Points on a hilly landscape, in no order, each with its height.
From any point a ball rolls to the lowest of the 2 points nearest to it. It stops when none of these is lower. Distance is the straight distance between rows; heights are no part of it.
j_759: [-28 -27  -6  15   3  16  23  11   1  30   5 -12   7   3  13  10   9 -21
 -23  -9  43 -40 -30 -10  28   5  61  30 -37 -38   8   8 -25  14   8  11
  28  28]  height 37.4
j_64: [  6  17 -10  36 -13  -5 -14 -28  24 -37  24  -4  29  23  18   4 -16  46
 -12 -11 -26  32  62 -18 -14   9  -1 -11 -24  36 -18 -35   3 -29  21   1
  -9 -35]  height 29.2
j_355: [ 20  18   2   1   6  -1  13 -18   3  13 -11 -12  17  -1 -49  20   7  14
 -11   5 -19  13  15  21  23  -7  -5 -12  -1  54  13  14  28 -39 -24   3
   6  22]  height 60.2
j_370: [ -5 -27  35 -32 -20  -1  36 -28 -11  25  -2  35  -5  43 -24  -3  16 -10
 -36  10  19  22  16 -12 -17  12  14 -23  37 -19   7 -10 -18  -7  13 -11
 -10   4]  height 37.9
j_487: [  4   3 -13  -9   6 -15 -18 -14   3 -10  -2  25  16  -9 -23 -23 -12   7
  15  16 -12 -20  21  -4 -28  -2 -18   4   1  26 -13  16  16  16  -5  13
 -10   0]  height 46.8
j_295: [ -1 -27  26  -6  15   4   0  19 -19  35  17  13  13 -30  14  22   2 -25
  -4  -3  -7  13 -36 -16  16  -4 -32 -12  21   1  17 -18  -9   9  18   2
 -51 -13]  height 38.0
j_805: [ 30 -15   7 -24 -17  -7  22 -11 -20   9  -3  27 -17  17 -18  -3  -5 -24
   2  11  -5  61  -6 -19 -22 -21  20  32  -8 -17   4  -9   3   3  -7  44
  -3  36]  height 45.1
j_259: [ 47  42   6  -8 -18   6 -11 -38 -14 -28  -3   3 -17  22  17 -10  12 -33
  31  -5   6  26  30 -13 -16 -15  34 -13  18  -2   5  -7  23   8 -23  37
  -5   1]  height 34.9
j_398: [  3  45 -30  -6  27  14 -35   9 -47 -38 -29 -29  -8 -10  -4   7  -2  -1
  -2   6 -20  20  -8  12  15 -18 -57 -72  39  20  21  11  38  22  12 -21
 -16 -30]  height 34.8
j_56: [ 41 -38  17 -41  -8   6  11  -2 -33  26 -12  15  -1 -18 -13   2  24 -61
   7   0 -15  45 -40 -10 -12 -18   7  11   6 -43  32  -9  -8  29 -10  22
 -26  22]  height 42.7
j_276: [ 16 -20  25   2  -3 -23 -25 -28  20 -27  -3   1 -22  -3 -48 -22  -4  -3
  11   6 -16  22 -20 -23 -18  22  31  52 -11 -11 -12 -14 -35   7  -2  32
  -5  21]  height 21.9
j_439: [-36  -6   0  14 -13  28  16  15  30   5  11   9  40 -32  24  -8   4  39
 -16  16 -22 -12  27 -24 -23   1 -16 -14 -50  -2  14 -20   5 -10  63 -29
   6   7]  height 54.3
j_463: [ -9 -57  45 -44   2 -39  25   6 -25  27   0  28 -29  17  16  34 -12 -55
   5  -1  -2  49 -39 -16 -22  11 -10  43  20 -18  -8 -27 -28  -7  -7  18
 -59  12]  height 44.8
j_673: [ 13  42   3  -2 -14  28  21 -27  11  -9  -2  32  -8  31  12 -17  11 -17
  15 -24   3  11  49 -24 -25 -22  17   4 -11  -1   9   1  14  -9  17  31
  17  16]  height 38.6
j_392: [ 41  30  -9 -24   4  -1  10 -25 -20 -30 -18 -24 -13   2 -27 -24   6 -21
  31  27 -17  22  13 -10 -10  -7   8 -42  29  32   4   4  52  29 -10  25
 -13  -4]  height 31.0
j_74: [-15   3 -14  19  38   8 -22   3   7  -6   9 -10  -8   3  -3  11  15  14
  15 -34 -41 -59  -5  43  11   4   1 -46  -7  16 -23   8  16  11 -16 -20
   3   0]  height 17.2
j_438: [ -6   3  15  16  -1 -16  -3  33  -7  50  22  25   5 -20  16  -1  26 -29
 -25  -2  33  -4  -1 -33   8 -29   9  10   7   7  -5  33  -3  20  51  20
  -6  13]  height 32.3
j_448: [-29  10  -4  -8 -33  21  31  -8 -19  30   0  22  11  -4   2  13  -8  28
  -2  25  14 -19  35 -22 -51  27   1  23   8   3  18 -14  26 -40  16  -7
 -20  35]  height 39.2
j_82: [ 30  30 -31 -24  19  21   8  15  -8 -36 -17   8  26  -8   4 -34 -20 -14
  -4  -6  -3  17  21  -6   7 -52 -52 -27 -13   9   8  39   5  41  14   8
  13 -34]  height 21.3
j_110: [-18 -57  27 -46  16 -18  36  25 -20  64   4  18 -27  -8  11  30  12 -49
  -7 -12  10  -1 -36 -14 -11  19  13  39  13 -34  17 -12 -56   9  -5  11
 -45  17]  height 42.8
j_134: [  0   3  11  -4  23 -12   4  -3   5   8  14   5 -34  20 -24  30 -14  11
  -1  -9 -31  55 -36  32   4  -7 -31 -16  -2  16 -42   0  14 -17 -12 -11
   6  -3]  height 40.6
j_681: [  0  -1  32  22   0  -5 -18  18  -9  26  10 -11   7 -25  -8  18  30  -6
 -15  18  21   2 -11 -14  53 -13  14  -1  41  26  13  27 -15   3  22   3
   7   4]  height 35.8
j_234: [ -3 -13  -5  29 -12 -15 -25   6   9  15  28   8   1 -14  -2  -8  -4  32
   1   5   0 -26   5  -8 -22  28   7  26   5  -4 -14 -16 -10  -8  13  -7
 -13   0]  height 47.3
j_263: [ 23  50 -14  27   1  15  10 -31  21 -23  -1 -30   4  15   0  12 -16  26
   5 -29 -31  52  35  -8  16   2  -1 -38 -24  32 -12 -19 -10 -16   5  -7
  -2 -46]  height 25.5
j_73: [ 19  50  -7 -25   3  28   2  10   5 -36 -25 -20  10 -26 -21 -19  22 -12
  36  23 -20  -9  13  -4   4 -10 -10 -29  25  19  26  19  35  29  17   6
  19   2]  height 27.0
j_764: [  4  14  29  26 -28  -4 -10 -24  27 -22  19   3   6  -3  21  20  -8  34
  10  21   0  40   2  -3  21   9  14  -9   5   0 -16 -41 -23 -38  24 -27
  12  -6]  height 44.1
j_652: [ 16   9 -24 -12 -17  25  19  63  -1  36 -10  -8  20 -35  21  -2  21  -5
  -3  12  28 -38  -3  23  21 -22   0   4  -4 -32  40  34  -8  13  12 -23
  43  11]  height 43.7
j_561: [ 16 -38  -1 -16  -2 -18 -20  25 -48  15 -16 -33 -24  -4 -31  -4  37 -24
 -11 -17 -22 -17 -26  14  18 -14  23 -20  35  -6  24  24 -16  44 -36   1
   7   2]  height 48.2
j_406: [-28  12  -8   8  38 -15 -27 -31  24 -67  -8 -17 -29  31  -7  10 -19  11
   7 -18  10  25 -17   3   9 -11   7  10   0  -8 -43   8 -10  20 -21   8
  14 -43]  height 49.4
j_432: [-45 -10   9  23 -12  36  27  39  25  49  20 -14  23 -32  24  13  11   9
 -26  12  13 -14   8 -18   1   9 -26  13 -35 -14  28 -16  -2 -14  56 -28
  -4  17]  height 56.2
j_824: [ -1  19  -9   6  -2 -28   1   3 -12  18  26  19 -25  11  -9  30 -30  38
  10   5 -16  36  -5  16 -36   8 -32  11  -2  26 -41 -15  30 -35   9   0
 -20  20]  height 37.8
j_762: [ 14   5  15 -22   4  12  24  10 -28  38 -11 -23  -8 -27 -16  40  28  13
  15   8 -25   5 -25  42  21   1   6 -27  25  32   7   2  28 -15 -15 -16
   4  23]  height 58.2
j_32: [-21  -6  12   3  26  -4 -12  -3  30 -12  -4  19 -15 -15 -18 -11   0  -9
   2  12  24 -19 -17   2   4  -2  -8  14 -22 -22 -17  26 -33  30   1  -7
  32  -6]  height 44.9
j_601: [ -3 -18   4   0 -18   7 -16 -22  -1  29  27  33  27   5   8  -3 -34 -22
 -25 -27  -5  19  -4 -16 -34  26 -32   2 -13 -29  20 -46  -4 -39  10   7
 -56   2]  height 46.1
j_147: [ 27   0   4 -36 -24  26  27  -8  -2  13  -4  16  12 -21  -1  24  13 -11
  31   7   2   6  -7   5 -14 -10  20  38  -4 -24  31  -1  27  -8 -16  11
   1  48]  height 32.8
j_568: [-15  -5  12  39 -11  11  -1  23  38  -1  20  16  24 -22  31 -12  20  27
  -2  28   9 -28  14   1  22   4  14 -21 -17  -5 -11 -13 -30  -3  55 -35
  34  -2]  height 51.8
j_322: [ 29  26 -30 -36  15  -3  19  26 -27 -21 -39  18  18 -17  14   4  10  -9
   0   6  20   6  -2  13  33 -57 -32 -13   4  12   7  52  12  25  -7  -7
  22  -8]  height 16.5
j_566: [ 26  19  -2  32 -21 -23 -11   0  -1  41  26  22 -25  34  -6 -23  27   2
   3 -21 -15   0  45   0 -32  19  45   7  20  12 -23 -11  17 -23  23  24
 -12  37]  height 53.3
j_757: [ -1  46 -18   2  12 -20 -10 -32   5 -25   0 -12 -20   4 -10  23 -32  28
  30   5  -7  21   6  34 -14   8 -25  -1  -4  30 -40  -5  55 -33 -38   5
 -24  -3]  height 34.7
j_890: [-36 -17  37   7  -2   6  32 -13  11  23  19  28 -29  51  -2  -3  -1   0
 -43  -3   6  25  -3 -22 -22  13  -2   2   5 -24 -17 -13 -22  -9  44 -15
  17   5]  height 41.1
j_592: [-29 -10  29 -14  28  21   5 -12  -7  -2 -18  15  13  -2   1  41  33 -38
 -12  20  42  -4 -21 -11  17 -43   3  17   3 -25  23  40  23  13   0  16
  -3   7]  height 39.1
j_580: [ 18  18 -32 -25  17  22  14   5 -33 -34 -34 -11  28   4   4 -11 -18   3
   7   9 -24  11  24  29  -9 -29 -55 -76  -3  42   1   7  69   8  -8 -11
 -11 -24]  height 29.9
j_21: [-18 -18  23   1 -18   3   6   3   2   4  11 -16 -44  15  34  -2   1  -1
  13  14  11  29 -36  -4  13   2  13  30  24 -30 -11 -21 -17  11  17 -13
  27 -12]  height 38.5
j_694: [ 14  12  12 -14   8   6  -6   0 -28   1  -9  14  15 -27   3  22  53 -34
   6   2  18 -23   2  -8  34 -32  40 -32  16  12  31  48  15  16   3   6
   1  21]  height 39.5
j_797: [ 45  59 -30  16  22  16   3  -6  11 -30   6 -16   9   8   7 -22  -4   1
  29 -56 -45  15  39   2  10 -10 -16 -32 -21  39   5   5  21   8  10  26
  -7 -37]  height 27.9
j_752: [ -8 -34  20  16  24  -2 -11  22  -8  16  14 -26 -34  -4 -20  25  32   1
  29   2 -38 -55 -31  43  12  24  22 -42  39   7 -26  -9   7   0 -29 -14
 -17  11]  height 22.9
j_257: [-36  15 -24  54 -21  -4 -19  53  25  -3  11 -44 -15   0  24 -12 -11  52
  -2  16  29 -47  38   9  14  17   8  13  -6  -4 -22  -5 -20 -19  19 -23
  49   1]  height 46.5
j_619: [ 25  42 -29 -41  28 -24  11  16 -51 -31 -44   3 -17 -18 -14   0  17   2
  22 -10 -11   0  -1  23  13 -34  -8 -31  17  54  -5  66  23  34 -22   7
   8   3]  height 10.2
j_367: [-53  46 -23  46 -15  -6 -25  16  30 -13  18 -24 -11  19  25  -5  -8  41
 -11  -1   7 -39  54  -8 -19   1   0  14   4   7 -32   9  14 -25  33  -8
  33 -11]  height 43.6
j_628: [ -8 -16 -15 -19  -5  15  -3  -9 -13 -12   3  -6 -11  49 -19  22 -59  -1
 -22  14 -14  46 -29 -20 -33  -8 -24  17 -14 -15 -21 -20  16 -16 -27  36
 -13  -5]  height 19.1
j_267: [  5  -8  -2  -4  -4 -22  27 -69 -13  -3  -1  32   3  33 -28 -25 -11   5
  -3 -19   1   8  16  -7 -40  43  44   7 -12  25 -12 -19  18 -25 -20  38
 -41  35]  height 63.8
j_624: [  9 -47   1 -15  14 -35 -14  22 -33  22  -6 -21 -37  -1 -21  16   4 -18
 -17 -38 -36  24 -63  29  10 -12   1   3   7 -11 -15   4 -23  38 -32  -3
   4 -10]  height 45.7
j_125: [-10 -34  22 -25  18 -17  -7 -38 -14  -2  -9  33   9  -6 -31   1   6 -24
   7  26   3  -6 -16  -6 -33  -8 -10   9   4   4 -13  16  20  26 -17  18
 -36  18]  height 44.7
j_7: [  2 -16  -5 -20   5   1  -9 -22  -7 -30 -10 -24 -32  59 -39  12 -38 -13
  -2  28 -16  37  -4  13 -37   5 -32 -10  16   8 -17 -12  49 -19 -45  22
  -8  -2]  height 23.1
j_501: [-22 -30  -5  19 -35 -11 -15  -7   4 -23  21   8  42  -3  36   2 -33  59
 -17  26 -22  17  27 -13 -24  15 -27  -1 -12  15 -21 -48  16 -29  21 -28
 -29 -12]  height 33.1
j_904: [-17  19  -1  20  -7  26  15  -6  27 -14  15  40  -1  21  15 -34   8   6
   3 -16   6 -24  39 -32 -29   3  17  27 -37 -22   9  10  -4 -15  37  12
  28  15]  height 41.5
j_842: [  2  28  -6 -37   0  16  28  35  16 -17  -8  13  40 -24  10 -20  33   8
  17  34  -2 -43  43   5   0 -15  -8 -31   7  26   3  44  13  12  38 -11
  24  18]  height 22.0
j_312: [  8   0 -36  -4  -9 -11 -12 -18  -1 -19   8 -16  -2  27 -21 -14 -50   2
 -18 -26 -13  30   1 -28 -27  -8  -6  37 -26  -9 -14 -17   6  14 -19  39
 -10 -21]  height 15.3
j_594: [ 25  -3   6   9 -11  26   9  -8  22   0   7  -2  21 -10 -21 -26   8  10
  -5 -14  -7 -15  -8 -18  32  20  49   1 -24 -18  20 -30 -44  -2  10   1
  29   2]  height 15.4
j_530: [ 15  11   4   1   1   3   9  -4  -8  22  10  33  10  -6  10 -17   8 -49
 -24  -4  32  42  -3 -40   3 -34  -4  18 -16 -22  18  22  -6  28  50  26
   2   8]  height 28.9
j_946: [-22  25  -5  13 -18   4 -37  26  10   6   3   3  -4  -7  36  -3   6  -2
   4  13  39 -63  27  18 -13  -2 -16  -2  22 -23   7  13  -5  -7  -9 -13
  15  -6]  height 51.7
j_534: [ 35  41 -26  -6   3 -15  -9  24   9 -39  -3  -7   4  -4  28 -38  24   2
  42 -13 -13 -46  50   1   6  -4  29  -6   7  47 -17  39  -7  29  -8  29
   7  -6]  height 58.4
j_836: [  6  38 -28 -18   1  14  24  11   5 -31 -29  -8  27 -27  14   1 -11  19
   4  35  34   3   7   4  33 -27 -21  33 -19   0  24  19   6   1  -8  -4
  41  -7]  height 21.8
j_331: [-17  16 -22  30 -26  13   8  36  12  21  15 -16  22 -31  24  -9   3  32
 -16  19  36 -61  32 -12  21  27  36 -16 -21   4  -4   5 -39  -1  19  -7
  28   4]  height 49.2
j_218: [ 42  24 -21  18   7  -2   8   7  32 -15  -1   0  22  -8 -13 -42  -2  18
   4 -29  -8 -20  29 -11  36   0  27  21 -33  25  13  13 -56  12 -11  18
  19 -16]  height 19.8
j_63: [-30 -17   2  37 -22  -9 -10  -4  15 -32   4  18 -17  17   4 -30 -12  39
   1  11  23 -20  23 -26 -18   9  38  52   2  -3 -21  10 -25 -24  14   2
  37   8]  height 44.6
j_662: [-31  12   9 -37 -26  25  31   5  -9  23  -3  -9 -16  -7  -7  23 -13  24
   5  45   6  10  -2  -5 -38   6 -32   9  30  -4   5 -17  21   2   2 -17
  -9   7]  height 38.4
j_647: [ -7  42   4  13  11   5  16 -22  27  -5  -1  17  48 -26  21  -2  -3  25
 -23   1  19  11  42 -24  30 -14  -4 -19 -42  32   8   9 -18 -10  32 -15
  19 -18]  height 16.4
j_747: [-49 -12 -17  16 -27   5 -15  28  11  -6  12   4   7   2  43   3 -37  37
 -22  19   2  -3  10  -1 -20   3 -68  39 -19 -12  -8 -30  15 -30  15 -21
   1 -11]  height 36.5
j_403: [-24  20 -22  10   9   3   9 -34  30  -5   4   4  51 -21 -13 -25 -41  15
 -26   0  10  -7  30 -44  15   5 -24   8 -54  19  22   2 -17   1  23   7
  -1 -34]  height 11.9
j_665: [-24 -55  22 -20  13  -2   0  25   1  20   3  10 -10   5   3  16  18  -4
  16  14  -7 -63 -16  33 -10  20  -9 -10  28 -17  -9   5 -10   2 -29 -28
 -19   5]  height 27.3
j_129: [-11   0 -28 -18  34   6  -4  -6  -8 -21 -20 -22  -8  17  -4   6  -8 -11
 -10 -46 -24  -3 -42   6   1 -43  -1  18 -34  -6 -13   9  13  36 -31  22
  16 -13]  height 16.8
j_873: [-40 -37  25   8   0  11  32  26  18  31  17  -5 -38  29   7 -10  15   9
 -13  17  14  -7 -21  -4   8  10   1   8  12 -29 -24  -3 -25  13  29 -30
  40   3]  height 41.4
j_353: [ 27  16 -27 -23  33  -6   2   9 -53 -38 -46   3   9   3  -1 -10  34  -9
  16 -21 -18 -38  21  32  21 -19   7 -67  17  53  13  59  43  20 -27 -24
   6  -2]  height 2.0
j_490: [  4  21   5  26   0 -13 -13 -29  47 -47  -4  14   4 -21 -11  -4 -22  46
  29  33   1  22  11  -2  28  11  -2  20 -15  13 -13  -4 -22 -33   3 -18
  22 -22]  height 46.6
j_776: [ 35  -2   4  15  -6 -63 -43  -8   1  17  10 -11 -26  -9 -46  12   0 -13
   8  -9 -14  33 -11  12  -3  29   9   5  38  13 -17  -6 -14   4 -27   8
 -42  -9]  height 28.5
j_552: [-14  -4  14  25  -7 -11 -14  15   5  43  10 -37 -39   7 -18  23  20  -4
  -8 -11  24 -12 -28  17  27   6  51   3  20  -4 -17   4 -39 -23 -34   6
  15  20]  height 13.9
j_416: [ 34  39 -17  19  35   7 -14  -4   8 -51 -22 -12   6  -5  -6 -14   4 -20
  16 -47 -29   4  13  -6  34 -33   2   1 -34  34  24  34 -14  12 -16  32
   7 -27]  height 24.0
j_319: [ 15  -9  16 -14  -9  -5  -1 -36  -3 -10 -10  25  -5  -6 -13 -18  18  -6
  14 -10   3 -16   7 -13 -40  16  66  42 -16 -26   1  -4 -31   3 -25  33
  -2  37]  height 25.3
j_116: [-32  24 -10   2  26 -12   0 -39  37 -41  -4   5 -23   7   2   1 -36  18
  20 -19  28  -5 -14  -2  -1  28  19  29 -42 -29 -34   9 -48   6 -20  -3
  20 -19]  height 47.2
j_921: [ 36  13   0  16   5 -41 -36 -27  14 -18   8  -6 -26   0 -41 -25  11   4
   7 -20  -5  17  21  -8 -16  20  49   7  12   9 -19   0 -33  28 -17  26
 -15 -16]  height 25.4
j_827: [  2  16  -7  14  -7 -17 -16  22   4  27   1 -15 -25  -1 -17   5   3  17
  -8 -12  22 -44  20  35  17   7  21 -31  23  18 -33  33 -35 -10 -35 -16
  21  -1]  height 19.4
j_480: [  8 -16 -15  26  -8  -1 -43  12   2 -29  -9 -33  35  -4   6 -27  -8  -1
 -29 -18   6 -26  -9 -12  46  -9   5 -13  21 -18  24  -8 -26  24  -7  -6
  15 -43]  height 14.9
j_133: [-56 -52  21   0  13   8  39  42   8  36   7 -20  -7   3  53  19 -13   4
  -8   5  29  -5 -48 -11  23  35 -12  48  -1 -32  12 -38 -23 -23  14 -30
  -8   1]  height 37.6
j_955: [-13 -51  14   4   2 -28 -14   8  -2   9  25  29 -17  -7  35  12  -8  -5
  10 -28  -1  -9 -61 -10  -4  39  33  31 -15 -38 -35 -31 -61   6  -6   3
 -28   9]  height 31.7
j_321: [  9 -17   1  -3  -5 -32 -12 -15 -14  50   6 -14 -10   0 -49  -1 -22   2
  -5  -7 -11   7 -15  11 -24  37 -17 -16  31  25  -6  -8  18  -8 -23  -2
 -53   0]  height 31.3
j_610: [-30  -9  21 -13  -9  18  -3   2  11 -11 -12 -21   4  -9   7   9   3  23
  -9  35 -15   4   1  12  -8  12 -58 -23  27   3   3 -28  11 -11   9 -35
  -2 -18]  height 35.4
j_828: [-61  19 -23  31 -22   7 -18  49  22  10   0 -33  -8 -26  49   2  -8  34
  -4  37  38 -58   8  22  18  17 -29  20  -9 -20  10 -11 -11 -22  11 -29
  17  -2]  height 49.0
j_789: [ 35 -11 -22 -14 -30  -1  23  -6 -18  21  -2 -15  14  27 -17 -27 -29   9
 -10   0 -24  25  29   3 -43  12 -33 -39   8  28  -8 -25  43   7   2   0
 -18 -17]  height 31.2
j_503: [ 22  -7  16   8 -15  -8  -5  -8  -7  38  19  39 -15   1  -2 -28   8 -20
  28  -3 -21  -4  14  12 -60  24 -11   4   7  -2   7 -19  41 -24  17  10
 -36  44]  height 50.6
j_222: [ -7 -34  26 -22  20  32  14   2 -16   1  -3 -15  14 -31   4  42  31   0
  12  16 -30 -19 -53  18  37  14   1 -27  26   1  28 -18  10  -9 -15 -36
 -17   5]  height 56.1
j_469: [ 23  50 -23  13 -10   2 -26 -12  19 -26  -1 -24   5   3  20 -14   6  15
  42 -16  -7 -39  52  10 -11  25  18 -13  17  28  -2  -6  23 -18 -22   5
  -4 -14]  height 56.3
j_385: [-23 -69  15  -4  25  21  22  53  11  23  -3   7  -4 -18  17  23  29 -16
  17  19  20 -55 -54  27  33  17  -4   2  -7 -49   8  11 -38  12 -11 -31
   7   4]  height 31.1
j_413: [  6   5  27  21 -24  -4 -10 -37   2  -7  29  31 -12  33  20  20  -8   7
  -1  -3   1  50   0 -10 -18  27  23  11  12 -10 -22 -44  -1 -62  17  -5
 -19  18]  height 41.3
j_244: [ 16  28  24   3 -13   2 -17 -43 -12   3  11  14  -9   5  19  20   5 -19
  25  -6  13  18   2   2 -10   7  25 -21  23  -4   5 -22  17 -27 -18   3
 -29   2]  height 38.1
j_901: [ 21  11   6   8  15 -19 -25 -15 -22   0  -8   2  -3 -25 -19 -10   2 -46
 -22 -35   8  42 -36 -30  16 -31   9  -4  -9  -5  14  19 -27  57  11  24
  -4  -6]  height 24.9
j_268: [-22  16 -13  11  -7  24  44  12  17  37   4 -13   7  -2  -9  -2 -22  12
 -37 -12  16  18  -5 -24   4   4  -5  41 -45 -11  19  -3  -5 -22  32  -6
  36  10]  height 58.3
j_760: [-37   5 -14  14  14  16 -14  28  12 -12 -11 -11   5 -40  36  13   2  19
   5  25  26 -42 -33  36  57   9 -10   8  -5 -28  11 -12 -19  -9 -12 -27
  23  -8]  height 51.4
j_397: [ 26  32 -31 -25   4  21  18   6 -11 -11 -21 -19  47 -15 -30 -21 -28  -8
  -9  18 -13  17  47  -1 -19 -18 -60 -38  -6  37  32  23  37   3  -7  17
 -14  -9]  height 25.7
j_136: [ -7 -47  10 -13 -10 -26   4  -4 -20  15   3  30 -17 -24  11  -4  15 -11
   3   6  34 -17 -28 -16 -25  12  59  47 -13 -35 -17   0 -50  27 -18  18
  -7  25]  height 28.7
j_126: [ 11  51 -34  -6  18  21  -2 -41  13 -37  -8 -19  -3  18  -6   4 -36   3
  41 -22 -36  13  13  12 -29   9 -22 -18 -29  17  -7 -18  43   1 -31  22
 -20 -22]  height 31.6
j_280: [  8 -30  15  -4  28 -20  -5  -2  -9 -15  -6   7 -22  -4 -22  16  -6  -2
   2 -11 -31  28 -60  19  16   3 -31 -26  17  -8 -15  -3 -20  33  -4 -22
   0 -23]  height 43.3
j_616: [ 14 -45  21 -32 -12  -2  15  -1 -12  18 -22  10   0  33 -16   8  17 -16
 -30  14  23   0  10   9   0 -32   8  15  36 -11  19  32  -3   0 -36 -17
   4  -5]  height 34.1
j_25: [ -1 -22 -15   2  -1   9  20  55 -11  23  -6 -26   9  -9  12   8  30   0
  -9   3  24 -38 -20  21  50 -28  36  28 -19 -19  12  34  -3  17  -9   7
  45  23]  height 40.7
j_225: [ 24 -11   3 -26  -1   6 -18 -12 -11 -12 -14   8  -5  -9  -1  -6  36 -35
  37 -16 -11 -29   1  20 -30 -12  36  10  -9 -30   9   1   8  14 -43  14
   2  29]  height 29.0
j_458: [ 13  -7 -24  -9   0 -22 -37  46 -19   4 -16 -32  -8  -7 -19 -33  25 -18
 -11 -16  -6 -49   9  23   1 -32  -1 -25  33   8  11  43   2  42 -21   1
  20  -5]  height 50.9
j_196: [-10 -43  35   0 -12 -22   9   3  -6  32  28   3 -35  41  32  13   5 -23
 -14 -18   6  38 -46  -6  26   6  46  23  13 -40 -23 -28 -41  -3  11  -8
  -5   6]  height 35.2
j_683: [-40 -21   9  -1  21  12   1  25  -5  15  -1  -3  21 -24  24  11  -9 -23
 -16  15  32 -15 -40  -7  22 -11 -49  11   5 -26  27   7  -5  28  25 -15
 -16 -23]  height 35.3
j_342: [  7 -59  35 -33  19  15  19  11 -34  32  -9  10  15 -25  -1  21  25 -62
  -5 -14   0  12 -54 -17  11  -5   4  -5  24 -39  45  -8 -30  27  -3   0
 -56   5]  height 40.5
j_887: [ 25 -15 -22 -19 -20  10   2   4 -12  43  -8 -34  16  -9 -25 -17 -16   4
  -3 -17 -20 -21   1  24 -28  32 -25 -36  28   2  22 -25  19   9 -19 -24
 -32  -3]  height 34.3
j_101: [ 13 -16   7 -18 -17   6  16  13 -27  50   7  27  29 -19  16  18  26  -2
   0  13  13 -24   6  -5 -15  -7  24  20  11  -1  23  10  15 -19   0   2
 -20  41]  height 35.7
j_819: [ 40 -15   5  21   6  -9 -45   3 -16 -24  15 -16  13  -4 -20 -32  12 -26
  -8 -11 -23  17 -11 -20  19 -27  -3 -15  18   3  14  -3   8  44  11  21
  -5 -30]  height 20.6
j_486: [ 20 -27  10 -19   8  -2   1  -6 -27 -19 -30  -7 -11  34 -14   7  19 -11
  -9   3 -13   6  14  29   6 -40   7 -12  32  21   6  30  38  -7 -61  -5
  14   2]  height 30.0
j_447: [ -8  67 -12 -13 -25  12 -22   5  -1   2   1 -13  14 -22  36  10   6   5
  15   9  21 -29  48   5 -18   1 -19 -23  18   8  18   5  27 -11  -2 -13
   0   8]  height 54.0
j_753: [-27 -17   4  17  15  12 -28   5  16 -23  10  -5  17  -3  18  -5   6   0
 -11   9 -10  -5 -14   6  20  -9 -60 -12  -2  -7  -3  -7   8  12  29 -18
  -1 -39]  height 32.1
j_979: [ 13 -23  17   6 -28   2   0 -12 -17  54  20  24  17  28   0  -5   6 -15
 -22 -17 -18  22  28   3 -36  34 -12 -14  10   2  10 -40  27 -51  18  -2
 -53  26]  height 48.3
j_765: [-32 -43  13  34  17   6  17  43  -2  40   8  -5  -6 -13  43  15   3 -32
  -8   6  55 -41 -38   7  39  29  15  13 -27 -37   4  -1 -29  17  -3 -23
  13   3]  height 34.2
j_323: [-22 -22  34 -20  22  14   2 -29  20  -3 -14  46 -11   7 -30  -2  18 -47
   2  16  19 -13  -1 -11 -27 -20  -2  20 -13 -34   5  21  -8  14  -4  20
   5  18]  height 42.2
j_168: [-18 -16   1 -21   5  27  -4  -4   5 -30 -23 -23  12  -8   1  23   6   3
   8   7  15 -16 -54  20  40 -10  -1  17   6 -34  18 -10   2  -2 -37 -22
  20  -2]  height 53.7
j_306: [ 54  -8 -22 -11   4   2  23 -15 -22   0  -4 -16  -7  43 -42  -5 -40 -14
  -6   1 -38  55   5  14 -22  -7 -26 -45 -16  34  -9  -9  48   0 -23  30
 -18  -5]  height 27.5
j_795: [ 15 -30  21  -6   0  20  12   5  -4  19  14  -4   7   5 -22 -12  40  -9
  -7  -3 -27 -24  -4   2  13  19  37 -35  17  -2  10 -12 -17  17  13  -3
   8  18]  height 9.6
j_149: [ -6  11 -13  -8   7  -4  22 -23   5 -32 -11 -11 -20  38 -13  -9 -17   2
  -3 -29  -3  36 -10 -28  -2 -25  24  58 -42  12 -21  -3  -1   5 -15  44
  22  -2]  height 11.0
j_820: [-21  -8  12  17 -23 -13  -2  -8   4   3  26  32 -15  16  32  37 -45  -3
  -2 -15  -2  46 -27 -29 -35  51 -24  37  -7 -31  -5 -52 -23 -68  24 -16
 -42   4]  height 43.9
j_201: [-44  32 -33   4 -24  -3 -17  30  27 -27   4 -14  21 -10  50 -14 -13  37
 -14  25  -3 -18  58   4 -16 -21 -48  12 -20  -1  -7  -8  31 -14  41 -11
  27  -2]  height 39.9
j_499: [ 11 -21  13  29  -7 -25 -31 -19  32 -37  20   6 -19  17 -38  -4 -31  -1
   0  17 -15  57 -29 -28  -8  17 -12  44  -7 -15 -23 -23 -12 -18  22  22
   6 -11]  height 25.0
j_467: [-23  42 -14  12  12   7  15  13  22 -10 -22 -14  32 -37  44 -17 -14  15
 -12  18  55  -9  20   0  46  -2  -3   5 -39   3  20  22 -15  13  26 -22
  49 -16]  height 21.6
j_986: [ -7  -6  -8  20 -28 -19  15   4  26  29   3  16   8 -25  10  -5 -50  33
 -30 -11  15  35 -17 -10  -4  29 -19  26 -45 -14   6 -30 -30 -20  29 -31
  11  -8]  height 59.9
j_171: [-17  19 -13  47   0 -22 -37 -23  46 -40   7 -24 -16  -8 -19  -4 -32  34
  12  12  21   2  -4   2  24  35  23  38  -9 -21 -19  -6 -41 -33  -4 -15
  26 -24]  height 48.6
j_160: [ 27  -4   4  -8  -7   0  20  33  -5  12  14   6  14   0   1 -22  27  15
   5  -3 -28 -13  21   2   9 -22   8 -32  11  26  -9  24   7  20  34  -5
  28  17]  height 16.1
j_197: [  7  53   3   1  17  19   5 -36  15 -34 -18   7  24 -14  17  18 -19  15
  -8  -7  16  28   9  -3  35 -18 -25 -41 -26  18  14   5 -21 -12   0 -19
  10 -40]  height 20.8
j_695: [  0  34 -26   2  -3 -16  25 -60 -21 -24   0   5   3  36   1 -19 -38  30
   5 -18  -2  20  52 -32 -36  22  26   7  -7  42 -19 -15  19   4 -18  48
 -36 -12]  height 65.4
j_328: [ -7  -7 -14 -14  27  13  -8  11 -28  -7 -13   6   8   4   0  11  28  -3
   1 -21 -21 -45  -9  41   6 -23 -21 -62  17  19   7  28  44  15 -13 -35
  -3  -1]  height 11.3
j_638: [ -6  -3  16  42  11  -3 -33   0  35 -35  31   2 -13  17  -9  -2 -10 -11
  -3  18 -21  40 -17 -12   9 -17 -43  -2  -6  -9 -19  -9  14   0  43  11
  14 -27]  height 28.6
j_631: [ 22  -4   0  -3 -16 -35 -20  -1 -19  14  -2 -12 -28  32   0  -1   7   3
  10   2   1 -11  15  30  -5 -10  22 -10  44  18 -24  17  28  -3 -42  -1
   5   7]  height 25.2
j_956: [ 20  -2  12 -16   0   6  24 -51  -2  11 -25  -1   6  17 -41   4   8 -11
  10  -3 -10   0  17  17  -9  10  38   2  -5  27  14   6  38 -44 -42  13
 -16  39]  height 62.0

Where does a ball stop that starts at each point below?
j_759 => j_353
j_887 => j_149
j_561 => j_795
j_133 => j_353
j_267 => j_263
j_56 => j_276
j_890 => j_552
j_110 => j_276
j_268 => j_263
j_694 => j_480
j_447 => j_263

Call two points neighbours if one is among the 2 nearest of the other. Go from one point of each pair to the other, from neighbour to neighbour, staying as low as possible. Name the highest point that can't be avoided.
j_592, j_552 => j_694
j_795, j_319 => j_873
j_319, j_480 => j_753
